Points on a hilly landscape, in no order, each with its height.
A ball rolls from a point to whichever of its 2 nearest points has the largest drop for the distance, and stops where none of them is lower. Distance is the straight distance between rows; heights are no part of it.
Labuf: [-0.87 -2.31 -2.94  0.63  4.40  3.53 -1.10  0.16  3.52 -4.19  0.19 -2.87
 -1.21  1.67  2.73 -4.25 -3.88 -0.92  2.51  0.73  2.34 -1.39  2.79]  (h 524)
fenak: [ 1.32 -1.90 -2.30  0.99  4.38 -0.42 -2.47 -2.99  2.36 -3.79  0.16  2.46
 -4.31  2.22  2.09  0.82  4.98 -1.65 -0.68  1.26  3.34  0.22  1.15]  (h 136)
Zeg: [-3.21 -0.49 -1.13 -2.07 -0.57  0.31 -2.32  0.77  1.60 -3.07  1.84 -3.46
 -3.14  1.08 -0.63 -2.03 -5.56  1.07 -0.71  0.82  2.36 -1.40  1.14]  (h 483)
fom: [-0.98 -0.98 -0.24 -3.29  2.40  1.47 -0.35  0.36  0.08 -5.57  3.50 -2.25
 -2.10  0.41  2.12 -3.39 -2.53 -2.30  0.02  4.18  2.21  0.37  4.04]  (h 448)
sulav: [ 0.86  1.61 -1.06  3.84 -3.78 -1.81  2.59 -0.46 -2.71  7.58 -2.55  1.84
  2.27 -0.97 -3.23  0.22  0.05  2.77 -2.83 -0.77 -3.74  4.48  0.84]  (h 703)
Zam: [ 1.59  0.05  1.16 -2.15  1.45 -1.64  1.82 -0.19  0.95 -2.18  1.74 -0.90
  0.99 -1.72  1.19 -1.34  0.20 -0.76  1.02  0.04  0.07 -1.05 -2.10]  (h 358)
Viseg: [-2.45 -1.61 -2.74  1.37 -0.43 -0.19 -3.27 -0.01  2.65  0.42 -4.02  1.07
 -0.42  2.08 -0.81  1.33  0.00  0.03 -2.58 -1.83  0.61  1.44  0.65]  (h 497)
Lar: [-3.41 -1.84 -0.94 -0.20 -1.04  0.96  0.13  0.91  0.85 -2.97  2.33 -3.22
  0.77  1.21 -1.07 -2.50 -6.16  3.08  2.93  2.05  1.80 -0.57 -2.48]  (h 445)
bop: [ 2.13  2.39  0.14  3.29 -2.45  1.18  1.96 -0.20 -2.82  6.53 -1.77 -0.55
  3.82 -0.71 -3.51  0.06  0.58  3.18 -0.94 -2.74 -3.67  2.26 -0.46]  (h 673)
dovav: [-0.93 -1.71 -0.25 -0.94 -0.59  0.70  1.50 -0.43  0.35 -3.28  1.54 -3.86
  3.47  0.17  1.55 -1.17 -3.58  0.46  2.68 -0.66  1.53 -1.34 -3.64]  (h 278)
zut: [ 0.58 -1.08 -1.89 -0.62  2.61 -0.76 -2.76 -0.15 -2.28 -3.32 -0.54  2.28
 -4.81  1.71  1.38  1.31  1.28 -2.98 -2.46  3.73  0.95  0.09  2.36]  (h 490)
Petu: [ 0.75  0.89  0.64 -1.75  1.33 -1.27 -3.81  1.11 -3.62 -3.49 -0.58  0.90
 -5.48  2.46  1.71 -0.23 -0.38 -2.64 -3.53  5.50  0.01 -0.65  2.21]  (h 506)
mip: [ 1.46 -0.53 -2.26  1.42  2.81 -0.21 -0.30 -0.04  2.69  0.08 -1.49  3.89
 -0.81  0.29  1.34  0.49  4.00  0.10 -0.08 -1.89  2.54  0.76 -2.47]  (h 263)
vug: [-0.27 -0.21 -1.81 -1.90  3.91  0.18 -1.41 -1.30  0.89 -5.83  2.44 -1.92
 -2.54  0.05  3.27 -3.78 -0.04 -2.49 -1.29  2.06  2.32 -0.77  2.82]  (h 433)
Beko: [-2.81 -1.77 -3.32 -0.63  1.94  1.48 -4.10  0.59  3.16 -4.12  0.75 -2.93
 -4.17  2.59 -0.74 -3.62 -5.27  1.36  0.30  1.52  1.69 -1.78  2.94]  (h 502)
popi: [ 1.42  1.32 -0.05 -0.54  2.09 -2.39  0.99 -0.01 -2.52  0.93 -1.12  1.89
 -1.89 -1.70 -0.82  0.32  2.30 -0.50 -2.86  0.98 -0.63 -0.20 -0.39]  (h 564)
vavol: [ 2.53  0.85  5.12  0.05 -0.77  2.76  3.76  1.15 -1.38  3.31  1.05 -1.68
  3.02 -2.76 -0.52  3.12 -0.43 -1.13  2.41  0.32 -2.20 -2.07  2.04]  (h 303)
tobu: [ 2.50  1.87  1.01 -0.46 -1.93 -2.92  1.18 -1.29  0.63  2.51  0.96  3.30
  2.28 -1.52 -0.64  1.75  4.08  0.14 -0.25 -2.71 -0.81  1.84 -3.07]  (h 398)
Vav: [ 3.56  1.47  2.29 -0.16  0.72  0.82 -1.27  0.60 -0.59  1.16  1.83  4.22
 -2.60 -0.66  3.30  2.16  6.68 -3.62  0.06  0.36  0.71 -0.76  2.18]  (h 261)
Suke: [ 1.77  0.37  0.42  0.79 -0.39  3.35  1.12  0.64 -0.81  1.85  0.87  1.30
  2.58 -1.95 -0.34  2.84  1.55 -1.94  2.31 -4.43  0.07 -0.38 -0.81]  (h 375)
sokin: [ 1.36  1.98  3.62 -1.46 -1.26 -1.30 -1.54  0.80 -2.51  0.86 -0.08  0.68
 -2.73  0.69 -0.27  2.26  3.68 -0.99 -3.14  2.23 -1.49  0.88  2.93]  (h 511)
Fir: [-0.03 -2.51 -3.63  0.38  4.59  0.88 -1.68 -2.39  5.13 -5.08 -2.30 -0.62
  0.52  2.28  2.18 -0.53  0.42  0.90  0.83 -1.34  1.79 -0.17 -0.28]  (h 202)
neso: [-0.66 -1.04 -0.04  0.67 -1.74  4.71  0.91  2.69 -2.47  0.83  0.24 -2.95
  3.80 -0.76 -0.33  1.03 -3.25  1.97  2.90 -1.78  0.44 -0.95 -3.92]  (h 656)
Viv: [ 1.12  0.73  2.20 -0.19 -1.19  1.29  0.86  4.75 -1.61  2.69 -1.11  0.69
 -0.02 -0.45 -2.49  0.24 -0.29 -0.99  0.39  1.07 -1.75 -0.51  1.60]  (h 270)
mot: [-1.44 -0.02 -0.22 -1.45 -0.39 -3.29 -1.74  0.06 -0.90 -0.83 -2.27  1.63
 -2.48  0.93  0.11  2.41  2.61 -2.06 -3.37  2.01 -0.47  1.35  0.77]  (h 222)
tik: [-2.26 -0.23 -1.11 -1.34  1.37 -1.50 -1.31 -0.61 -0.62 -3.02  0.25 -0.16
 -3.26  0.84 -0.94  0.60 -2.04 -0.60 -2.02  3.26  1.18  0.56  0.04]  (h 459)
nir: [ 2.31  1.28  2.67 -1.25  0.33  2.03  3.58  0.95 -0.79  1.51  1.56 -0.26
  2.82 -3.16  0.13  1.99  1.15 -2.47  2.29 -1.62 -0.19 -0.93 -0.32]  (h 352)
sagez: [ 2.47 -0.41  1.86 -1.78  1.26  0.34  0.92 -0.17  1.27 -1.93  2.23 -0.53
  2.09 -1.72  2.80  0.08  1.96 -0.79  3.56 -2.93  2.06 -0.94 -2.21]  (h 388)
vabik: [ 0.72  1.45  0.67 -0.78 -1.90 -4.95  0.01 -1.46 -0.33  0.85 -1.36  2.70
  0.63 -0.54  0.49  1.80  2.50 -1.34 -0.89 -0.31 -1.92  1.71 -2.61]  (h 339)
fid: [ 0.90  1.12  3.08 -2.83  2.59  0.47  1.71 -0.64 -1.00 -1.52  3.57 -2.39
  0.00 -1.01  2.34 -2.30  2.77 -1.58 -0.92  2.67  0.01 -1.74  1.98]  (h 523)
Vasoz: [ 0.30  0.80  0.16  1.36 -2.08  1.55  0.58  1.56 -2.66  3.87 -2.10 -1.82
  1.46 -0.80 -2.95 -0.31 -3.86  3.33 -0.49 -1.43 -1.96 -0.18 -1.85]  (h 610)
dap: [-2.32  1.12 -0.48 -0.61 -2.89 -5.23 -0.53 -1.10 -0.78  1.11 -3.49  3.03
 -1.36  0.81  0.05  2.42  1.99 -1.27 -3.88  0.24 -2.12  1.82 -0.29]  (h 276)
Duroz: [ 3.21  2.38  3.12 -1.18  0.85 -0.22  0.77 -0.34 -0.52  2.05  2.35  1.81
  0.44 -2.16  0.33  1.77  6.42 -0.55 -0.07 -2.68 -1.94 -1.54  0.42]  (h 458)
pogu: [-0.47 -0.25 -0.19  0.03  3.95  5.11  0.89  1.73  1.04 -1.22  0.33 -2.32
  0.44 -1.68  2.65 -1.56  0.13 -2.46  2.34 -0.08  2.15 -2.91  2.46]  (h 334)
samom: [-0.43 -0.94  2.14 -1.24  2.18  4.11  0.26  1.60  0.61 -0.21  0.65 -1.13
 -0.09 -1.38  0.71  0.42  2.02 -1.79 -0.23  0.72  1.23 -2.58  2.07]  (h 316)
ketu: [-3.30  1.07 -1.07  2.02 -5.19 -2.29 -0.75  0.44 -1.34  4.64 -1.68 -0.22
 -0.30  0.08 -3.98  0.10 -4.17  3.26 -2.90  0.45 -2.71  1.26 -0.51]  (h 537)
Nufev: [-0.82 -2.25 -1.92 -0.24  4.29  2.76 -1.94 -0.69  2.81 -5.36  2.31 -3.05
 -2.24  1.76  4.05 -5.87 -2.57 -2.08  2.66  1.94  1.35 -0.02  5.78]  (h 532)
kenu: [-0.01 -0.35  2.41 -1.55 -0.01  4.91  2.35  1.32 -0.03 -0.39  0.99 -3.85
  3.90 -2.14  2.31  0.62 -1.24 -1.17  3.76 -1.89 -1.38 -3.27 -0.38]  (h 677)
Vid: [ 0.58 -1.19 -1.34  0.41  0.45  0.14 -2.18 -1.04  3.93 -0.91 -1.56  0.28
 -0.73  1.79  0.59  2.25  1.14 -0.68 -1.48 -1.83  2.61  0.32  0.43]  (h 508)
Pon: [ 0.89  1.87 -1.31  3.59 -3.61 -4.46  2.24 -1.31  1.19  5.00 -0.93  5.42
  2.45  0.38  0.13 -0.01  6.43  0.73 -0.40 -2.75 -0.48  3.22 -2.04]  (h 360)
bamib: [ 0.76  1.19  3.71 -2.10 -2.16 -1.15  1.61  0.79 -1.19  0.86  0.64 -2.35
  2.53 -0.49 -2.15 -1.19 -2.20  1.86  0.72  1.09 -3.26 -2.07 -1.52]  (h 277)
fuzal: [ 1.66  0.30 -2.39  1.89 -1.46  0.83  0.23  0.14 -0.91  3.54 -1.71  0.98
  2.80 -0.68  0.51  1.33  1.88  1.06  0.92 -5.42  0.60  0.92 -3.99]  (h 208)
Pedid: [ 1.56 -0.67 -0.16 -0.64  3.25  0.12  0.18 -0.94  1.71 -0.92  0.38  1.73
 -0.64  0.16  1.53 -0.30  3.73 -1.70  0.79 -0.77  2.28 -1.19 -0.77]  (h 235)
nugum: [-5.62 -1.67 -2.24 -2.10  1.18 -0.90 -1.62 -0.70  0.93 -5.04  2.93 -2.50
 -1.84  1.76 -0.56 -5.75 -4.47  1.30  0.13  5.71  0.35  0.36  0.58]  (h 480)
Kepul: [-2.22  0.69 -0.37 -0.92 -0.92  1.48 -0.87  1.92 -2.18 -0.71  1.42 -3.68
 -1.09 -0.70 -2.31 -0.80 -5.09  1.76  0.58  0.35 -0.81 -1.60  0.30]  (h 295)
Poz: [ 2.25 -0.90  2.97 -0.71  2.40 -0.41 -1.85 -0.16 -0.41 -2.98  2.03  3.82
 -2.94  0.69  3.75  1.75  5.84 -3.43 -0.38  2.76  1.46 -0.93  1.53]  (h 241)
Garu: [-1.66 -1.21  2.26 -0.79 -0.94  4.96  2.10  2.03 -0.75 -0.37  1.00 -4.08
  3.45 -1.28  0.28 -0.29 -5.18  0.96  3.72 -0.09 -0.29 -2.84 -0.98]  (h 668)
vosis: [ 1.75  0.21 -1.43  2.99  1.50  0.80  0.84 -0.16  1.25  2.34 -0.13  3.18
  2.06 -1.48  0.43  0.52  3.96  0.11  1.19 -4.20  1.91  0.15 -3.26]  (h 255)
vini: [-0.32  0.05  0.28 -0.55 -2.47 -1.30 -0.65 -1.08  1.89 -0.67 -0.62 -0.12
  0.95  1.09  0.03  3.15  0.49  0.51 -1.41 -1.20  1.79  0.91 -0.34]  (h 525)
muve: [-1.03 -0.13  1.67 -0.24 -2.61 -3.08  1.19  0.06 -0.98  1.97 -1.65 -0.26
  1.06 -0.13 -2.65  1.36 -1.62  1.26 -0.95  2.35 -1.68  0.66 -1.54]  (h 380)
lelo: [ 1.24 -0.49  1.46  0.29 -1.95  1.95  0.39  1.91 -0.27  1.43 -0.50  0.10
  3.24 -1.19 -0.74  3.10 -1.66 -0.78  1.55 -1.77 -0.03  0.53 -2.01]  (h 399)
peb: [-7.07 -1.80 -4.08 -1.02  0.37 -1.37 -1.46 -1.69  2.69 -3.94  2.16 -2.42
 -5.10  2.65 -0.71 -4.00 -6.75  2.81  0.13  3.95  0.37 -0.79 -0.42]  (h 496)
rem: [-4.77 -0.97 -2.16 -1.48 -0.52 -3.18 -0.16 -2.16  1.38 -3.21 -1.39 -2.05
 -1.29  0.88 -0.13 -1.63 -6.00  1.82 -1.08  2.39 -0.29  0.51 -2.32]  (h 452)
teba: [ 0.33 -0.37  0.38  1.62 -5.43  0.47  1.06  0.82 -0.39  2.32 -1.83  0.06
  4.36  0.48 -0.90  2.47 -0.64  0.12  0.72 -3.40 -0.13  1.56 -1.75]  (h 429)
sodo: [ 2.92  0.06  1.62  1.30 -0.95 -0.57 -0.36  1.96  0.17  1.89 -0.20  3.55
 -1.86  0.40  1.11  1.42  4.72 -3.04 -1.45 -0.56  1.81  0.71  2.63]  (h 283)
luru: [-2.27  1.62  0.76 -0.01 -4.91 -1.72 -0.08 -0.08 -2.52  3.31  0.57 -1.17
 -1.19  0.31 -5.41  1.17 -5.65  4.59 -0.77  0.56 -3.85 -0.88 -1.67]  (h 462)
sipi: [-0.73 -1.98 -0.48 -1.16  1.52 -2.22 -1.48 -1.22  0.95 -1.98 -0.91  3.32
 -1.56  1.21  1.11  2.72  4.09 -2.07 -0.92  2.70  1.35  1.49  0.12]  (h 184)
zim: [ 3.41  1.82  2.10  2.99 -2.24 -1.18  2.97 -1.19  1.31  6.23  2.53  3.82
  2.49 -2.65 -0.66  1.18  7.22  0.97  2.21 -4.16 -2.13  1.25 -1.85]  (h 466)
Sosed: [-0.14  0.89  0.47  2.21 -1.94  0.07 -1.34  1.46 -0.53  2.84 -1.24  1.29
  0.81 -0.14 -2.09  1.55  2.95 -0.68 -3.11 -1.41 -0.55  0.75  1.81]  (h 253)
Vemoz: [-3.31 -4.05 -3.73  0.36  2.54  1.20 -1.50 -1.62  3.02 -5.68 -0.08 -3.09
 -1.17  3.37  0.97 -6.12 -5.50  1.41  0.99  3.00  1.99  0.94  1.95]  (h 550)
Ziv: [ 1.84 -0.91  1.84  0.00  0.39 -3.38 -0.69 -1.38  0.59 -1.19  1.63  4.40
 -3.04  1.77  2.38  1.30  6.12 -2.27 -1.40  2.10  2.16  0.85  0.26]  (h 216)
boz: [-1.00  2.20 -2.05  2.18 -2.73 -0.84 -0.19  0.33 -2.33  4.35 -2.67  0.10
  0.79 -0.92 -2.39  0.16 -0.85  1.97 -2.61 -1.27 -1.92  0.83 -0.64]  (h 577)
pabet: [ 0.89  0.25  3.36  0.78 -3.08 -1.18  2.26  0.67 -1.68  3.69 -1.60 -0.48
  1.92  0.41 -3.84  1.29  0.66  1.56 -0.32  0.85 -4.06  1.53 -0.85]  (h 286)
zal: [-0.78 -1.18 -1.17 -1.47  1.77 -0.59  1.19 -1.63  1.35 -3.59  0.28 -1.25
  2.31  0.25  2.28 -1.63 -0.82  0.36  1.28 -0.51  1.45 -0.10 -3.22]  (h 320)
kaz: [-0.30  0.38 -1.48  3.61 -4.41 -0.24  0.81  0.64 -0.16  2.63 -2.93  2.45
  4.78  1.71 -0.56  1.10  0.63  1.15 -1.16 -2.90  0.96  3.39 -2.31]  (h 460)
Rivo: [-0.69 -2.58 -3.82 -0.41  4.79  0.27 -1.52 -2.56  3.88 -7.00 -2.13 -1.28
 -0.57  2.42  1.31 -3.76 -2.36 -0.28  1.69  1.13  0.52  0.83  1.23]  (h 240)
gitap: [-1.37  1.10  3.12 -1.68 -2.59 -3.69 -0.48  1.46 -1.85  0.51 -1.46  0.73
 -1.95  0.34 -2.69  0.36 -0.37  0.09 -1.82  3.61 -2.79 -0.07  0.53]  (h 447)
ritof: [-1.04 -2.17 -3.62 -0.01  4.08 -0.63 -2.93 -1.02  0.21 -4.01 -1.75  1.52
 -4.14  1.50  0.30  0.29 -1.23 -1.25 -1.94  2.65  2.47  0.73  1.56]  (h 477)
rup: [ 0.11 -0.61  1.07  0.96 -4.30  2.97  1.40  2.43 -2.80  2.99  0.04 -2.97
  1.70 -0.56 -2.37  0.01 -5.40  2.82  2.41 -1.62 -1.07 -1.35 -3.36]  (h 638)
bel: [ 1.81  2.65  1.47 -1.60  3.09 -0.19  1.75 -0.85 -1.23  0.34  1.77  0.03
 -0.87 -2.16 -0.02  0.32  2.89 -2.02 -1.22  0.95  0.10 -2.38  1.09]  (h 541)
nimak: [ 4.79  2.05  2.19  2.16 -1.58  0.32  3.39 -0.29 -1.51  4.80  0.39  1.22
  3.58 -2.00 -0.10  1.99  2.13  0.95  2.00 -4.45 -2.87  0.69 -1.91]  (h 702)
fof: [ 2.98  0.07 -0.30  2.31  0.15  1.81  0.32  1.94  2.33  2.39 -0.57  4.02
  0.46 -1.10  0.66  1.65  3.37 -2.70  0.72 -2.64  2.41  0.41  1.55]  (h 287)
tevo: [-3.23 -1.56 -1.87  0.68 -2.17 -0.29 -0.53  0.51  0.38 -0.67 -0.23 -2.72
 -1.26  1.32 -0.53 -1.41 -7.83  4.54  0.90  0.64  1.04 -1.69 -3.97]  (h 402)
Dukuv: [ 4.60  3.17  2.37  1.59 -3.42 -1.27  1.82 -0.35 -2.81  6.48 -0.11  1.78
  1.14 -1.47 -2.52  1.14  4.13  0.22 -0.90 -1.11 -5.09  3.45  3.78]  (h 446)
Siki: [ 0.45  0.27  1.83 -0.42  1.13  2.17 -0.50  2.44 -0.95  1.80 -0.42  0.97
 -0.55 -0.42 -1.12  0.81  2.16 -1.35 -1.61  0.05 -0.51 -0.38  2.31]  (h 294)
Mit: [ 4.05  3.72  1.97  1.95 -0.97 -0.94  0.64 -0.06 -1.98  5.25  2.90  5.87
 -1.37 -2.63 -0.11  1.02  8.57 -1.66  0.54 -1.62 -2.58  0.35  2.99]  (h 526)
Vupe: [ 1.94  2.03  1.13  1.74 -4.69  2.25  1.41  1.93 -2.76  5.60 -1.04 -1.29
  2.88 -0.71 -3.12  0.20 -2.24  2.89  0.83 -3.26 -4.27  0.38 -0.18]  (h 643)
Kikir: [ 0.33  1.85  2.85 -1.81 -1.54 -1.46 -1.44  1.22 -2.91 -1.06 -0.63 -0.89
 -3.11  1.35 -0.39 -0.35  0.62 -0.30 -2.25  4.25 -1.43 -0.62  2.72]  (h 487)
Fudig: [ 0.42 -0.81 -1.48 -1.29  4.05  0.15 -1.45  0.14  2.16 -2.24 -0.69 -0.28
 -1.88  0.26  0.84 -1.92  2.43 -0.70 -1.66  0.83  2.68 -0.28  0.09]  (h 203)
kimer: [ 1.36 -2.00 -2.15  0.90  3.89 -2.20 -4.42 -1.86  2.83 -2.28 -2.97  3.87
 -4.65  1.56  2.48  0.74  3.77 -2.27 -1.25  0.19  0.95  0.51  1.13]  (h 165)
kodis: [-3.99 -2.28 -2.65 -1.10 -0.02  1.07 -0.43 -0.73  1.91 -4.97  4.08 -2.23
  0.07  1.76 -0.41 -4.31 -6.34  0.86  2.73  3.77  1.88 -0.07  0.22]  (h 465)
Sav: [ 0.15 -2.53 -2.25 -0.85  5.35 -0.52 -2.36 -1.96  3.40 -4.96 -1.44  0.54
 -2.41  2.38  2.22 -1.54  2.57 -1.00  0.63 -0.07  1.74 -0.88  1.85]  (h 167)
patek: [ 0.25  1.23 -0.07  2.67 -2.98 -3.59  2.17 -1.29 -1.10  4.78 -1.52  2.09
  2.04 -0.35 -0.93  0.41  3.67  1.05 -2.04 -0.75 -0.58  3.62 -0.41]  (h 272)
lek: [ 4.53  3.01  0.23  2.28 -1.65 -0.52  2.05 -0.12 -1.44  5.30 -0.04  2.50
  1.52 -2.08 -0.13  0.66  2.82  0.63 -0.59 -3.08 -0.86  1.70  0.74]  (h 717)
Vamul: [ 1.40  3.46 -0.49  3.13 -3.40 -2.34  1.45 -1.51 -2.37  5.37 -0.21  3.00
  0.80 -0.80 -2.60  1.71  5.25  0.82 -2.24 -0.46 -3.08  4.70  1.93]  (h 361)
figam: [ 1.39  1.18  4.66 -1.54  0.16  3.02  2.92  2.34 -1.44  1.55  1.63 -3.18
  1.51 -2.54 -0.01 -0.24 -1.52 -1.11  2.06  1.52 -2.02 -3.55  1.66]  (h 236)
leso: [-1.50 -2.98 -4.33 -0.09  4.88  0.88 -2.61 -2.16  2.54 -6.38  1.05 -2.09
 -2.71  3.44  1.98 -6.59 -3.52  0.18  2.52  3.30  1.50  1.60  5.03]  (h 540)
pusu: [-2.76 -3.49 -3.59  0.19  3.13  1.17 -1.11 -1.03  2.61 -4.47 -1.77 -1.61
  0.46  2.36 -0.07 -1.77 -3.46  1.33  1.28  0.86  1.69  1.06 -1.65]  (h 275)
Dat: [-1.25  1.99  0.32 -1.89  0.14 -0.98 -0.35 -0.34 -3.72  0.54  0.63 -1.84
 -2.91 -0.40 -3.38  0.30 -2.59  1.69 -2.27  3.51 -1.01 -1.15  1.14]  (h 431)
Zev: [ 1.95  0.97  2.30 -1.49  2.41  0.22  0.70 -1.83  0.43  0.09  3.93  3.19
 -0.66 -2.40  1.42  1.20  7.00 -1.23  2.19 -0.97  0.64 -2.74 -0.70]  (h 475)
Demid: [ 1.57  1.62  4.23 -3.23  0.42 -0.39  0.87  2.00 -1.49  0.75  0.79 -1.94
  0.52 -0.55 -0.65 -1.27 -1.34 -0.49  1.25  1.78 -2.27 -1.80  0.88]  (h 130)
bober: [ 1.85  2.49 -0.53  1.74 -0.29 -0.40 -0.08 -0.33 -0.92  4.24  1.34  5.80
  0.51 -2.41 -0.33  0.86  7.58 -2.50 -0.89 -2.58 -0.33  1.02  0.69]  (h 546)
Tuko: [ 3.01  2.02  4.27  0.31 -1.95 -0.30  0.83  1.45 -0.89  3.31 -1.24 -0.07
  2.44 -0.40 -2.00  0.94  1.46 -0.31 -0.88 -0.19 -2.49 -0.26  0.50]  (h 149)
mov: [-1.83 -0.15 -1.65  1.86 -2.19 -2.14  0.07 -0.40  0.45  3.09 -1.97  3.58
  1.47  0.50 -0.88  1.04  4.67  0.14 -3.73 -1.15 -0.80  3.26  0.27]  (h 199)
Mese: [ 4.76  3.51  3.78  1.66 -0.44 -0.12  0.77  0.00 -2.60  5.81  1.18  2.71
  0.40 -2.22 -1.08  1.67  6.52 -0.36  0.48 -1.50 -4.84  1.51  3.75]  (h 495)
fabe: [-1.55 -0.03  0.83 -2.02  0.34  1.27 -0.80  1.37  0.06 -3.11  3.34 -3.14
 -1.64 -0.47  0.15 -2.90 -3.68 -0.11  0.22  2.72  1.38 -1.64  2.41]  (h 463)
divut: [-0.46 -1.93 -1.65 -1.66  2.34  3.82  0.91 -0.73  0.81 -4.50  2.55 -3.69
  2.61 -0.23  2.46 -1.69 -3.34 -0.03  3.13 -1.00  2.55 -0.76 -0.76]  (h 234)
detif: [ 2.92  1.86  2.45  0.87 -0.56 -0.63  2.72 -1.30 -0.08  2.53  3.18  2.05
  1.91 -2.18  0.73  2.21  6.19  0.58  2.06 -3.51 -0.70 -0.58 -2.34]  (h 438)
Vime: [ 2.71 -0.02  3.54  0.57 -2.68  2.32  2.26  1.09 -3.13  3.23 -0.23 -3.81
  3.71 -1.41 -1.17  0.85 -3.58  2.51  3.39 -2.14 -3.04 -1.32 -2.27]  (h 664)
Mefo: [-1.34  1.96  1.74 -0.97 -1.71  0.12 -0.27  0.70 -2.19  1.63  2.04 -1.49
 -1.01 -1.05 -4.89  0.80 -4.37  2.84  0.34  2.10 -2.86 -1.67  0.02]  (h 365)
gora: [ 0.14  0.53 -0.29 -0.48  1.02  2.95  0.24  1.68 -1.83  0.26  0.60 -2.31
  0.72 -1.98 -0.78  0.40 -3.55  0.68  0.10 -1.71  0.69 -1.11  0.13]  (h 245)
rira: [-0.11  0.61  2.80 -2.73  2.04  4.14  3.03  0.31  0.68 -1.18  2.11 -2.41
  2.55 -3.12  4.48  0.40 -0.32 -2.18  3.91 -2.06  0.65 -3.52  2.24]  (h 684)
nonut: [-0.17 -0.88 -1.07 -0.32  1.42  4.06 -1.22  0.38 -0.04 -2.74  0.62 -2.83
  0.91 -0.24  1.55 -0.82 -2.98  0.33  1.25 -2.68  2.37 -1.57  0.57]  (h 198)
matar: [-2.54  0.44 -1.28  0.97 -1.74  0.89 -1.79  1.52 -0.38  0.99 -1.30 -1.01
 -1.37  0.44 -2.56  1.00 -3.87  1.44 -1.12 -0.78  0.41 -0.89 -0.40]  (h 345)
nidu: [-2.66 -2.43 -3.16  1.50  0.57 -2.64  0.72 -1.00  1.11 -0.84 -3.40  0.26
 -0.74  1.00  0.42  0.47 -3.74  1.38  0.08  0.10  0.74  1.56 -4.04]  (h 293)
fufer: [ 1.60 -0.48 -0.95 -2.17  4.47  1.26 -0.23 -1.66  1.78 -4.40  3.55 -0.41
 -0.75 -0.01  5.29 -3.37  2.53 -3.01  0.67 -0.21  3.24 -1.19  2.41]  (h 419)
Mag: [-4.43 -0.32 -1.30 -0.36 -2.30 -2.66 -1.55 -0.45 -0.29  0.47 -1.25 -1.14
 -2.73  0.31 -2.51  0.34 -4.99  1.96 -2.31  1.46 -0.59 -1.09 -0.04]  (h 396)
Sizo: [-1.65 -1.30 -2.93  2.35 -3.21  0.58 -1.18  0.79  1.81  1.09 -3.68  1.54
  1.77  1.37 -0.44  2.58 -0.96  0.69 -1.30 -3.90  0.62  2.86 -1.38]  (h 482)
fudi: [ 0.03 -0.42 -1.95  0.90  1.40 -1.62 -0.40  0.27  1.40 -0.75 -3.59  0.39
  0.36  0.13  0.21 -1.02 -1.93  0.14 -0.58 -1.04  1.53 -0.03 -2.70]  (h 225)
Diped: [-7.68 -1.19 -3.44 -2.18  0.18 -3.34 -1.50 -2.17  1.94 -2.20 -1.74 -1.19
 -4.68  1.75 -0.49 -1.68 -6.10  1.82 -0.53  4.25 -1.65 -1.46 -1.21]  (h 484)
Tuda: [-0.83 -1.24 -1.66  1.44 -0.06 -1.82 -1.00 -0.77  1.23  0.09 -0.72  3.82
  0.20  1.47 -0.10  2.54  4.76 -2.07 -1.78 -0.11  1.11  2.82  0.03]  (h 155)
dal: [ 1.49 -1.01 -2.52  0.80  0.21  0.21  0.11 -0.58  0.31 -0.45 -2.29  0.89
  2.94  0.51  1.45  0.45 -0.25  1.18  0.28 -3.83  1.83  0.56 -4.56]  (h 125)
sof: [ 1.03 -0.05  1.45 -1.41  2.97  1.56  1.68 -0.91  2.19 -3.79  3.84 -1.01
  0.86 -0.99  4.52 -1.60  1.73 -2.06  2.67 -1.75  2.16 -2.23  0.21]  (h 405)
mopu: [-2.11 -0.33 -0.04 -2.11 -0.52 -2.70  0.23 -0.15  0.01 -2.62 -0.49 -1.78
  0.56  0.29 -0.78 -0.37 -3.72  1.44 -1.02  1.14 -0.37 -0.19 -2.76]  (h 493)
Dodi: [-1.30 -0.71  0.31  1.16 -2.85 -3.31  0.37 -1.20  0.93  0.59 -1.89  0.85
  3.14  1.36 -0.78  3.35 -0.61  0.21 -1.05 -0.94  1.45  2.63 -3.07]  (h 547)
meki: [ 3.77  0.93  3.47  1.06 -2.51  1.42  3.06  1.09 -1.35  3.91 -1.38 -1.19
  4.66 -2.11 -0.43  1.08 -0.59  0.48  3.72 -2.27 -2.46  0.00 -1.60]  (h 686)
riz: [-1.73 -2.71 -2.43  0.30  3.65  2.96 -3.83 -0.36  3.17 -3.70 -1.04 -2.34
 -2.72  2.34  0.84 -1.26 -1.76  0.23 -0.02  1.27  2.97 -0.60  2.98]  (h 514)
Lovu: [-4.55 -1.13 -1.54 -0.56 -1.00 -3.57 -1.57 -1.86  0.05 -1.18 -1.77  0.50
 -3.82  1.97  0.41  1.65 -3.28  0.33 -2.36  3.19 -0.34  0.30 -0.18]  (h 435)
Dev: [ 0.69  0.40  2.04 -2.76  1.11  0.05 -0.31  0.52 -2.41 -2.51  1.77 -1.55
 -2.91  0.32  1.21 -0.59  1.00 -1.91 -1.42  3.46  0.85 -1.05  2.21]  (h 509)
geb: [-2.32 -2.11 -2.97  1.82  0.02  1.53  0.14  0.14 -0.50 -0.47 -1.21 -1.81
  0.16  1.38 -0.10 -0.40 -5.54  2.18  0.37  0.03  1.39  0.14 -4.97]  (h 347)

Where does a ball stop that starts at each point below?
peb | dal
bel | Tuko
Vid | Demid
leso | nonut
Petu | nonut
vug | nonut
Dodi | Demid
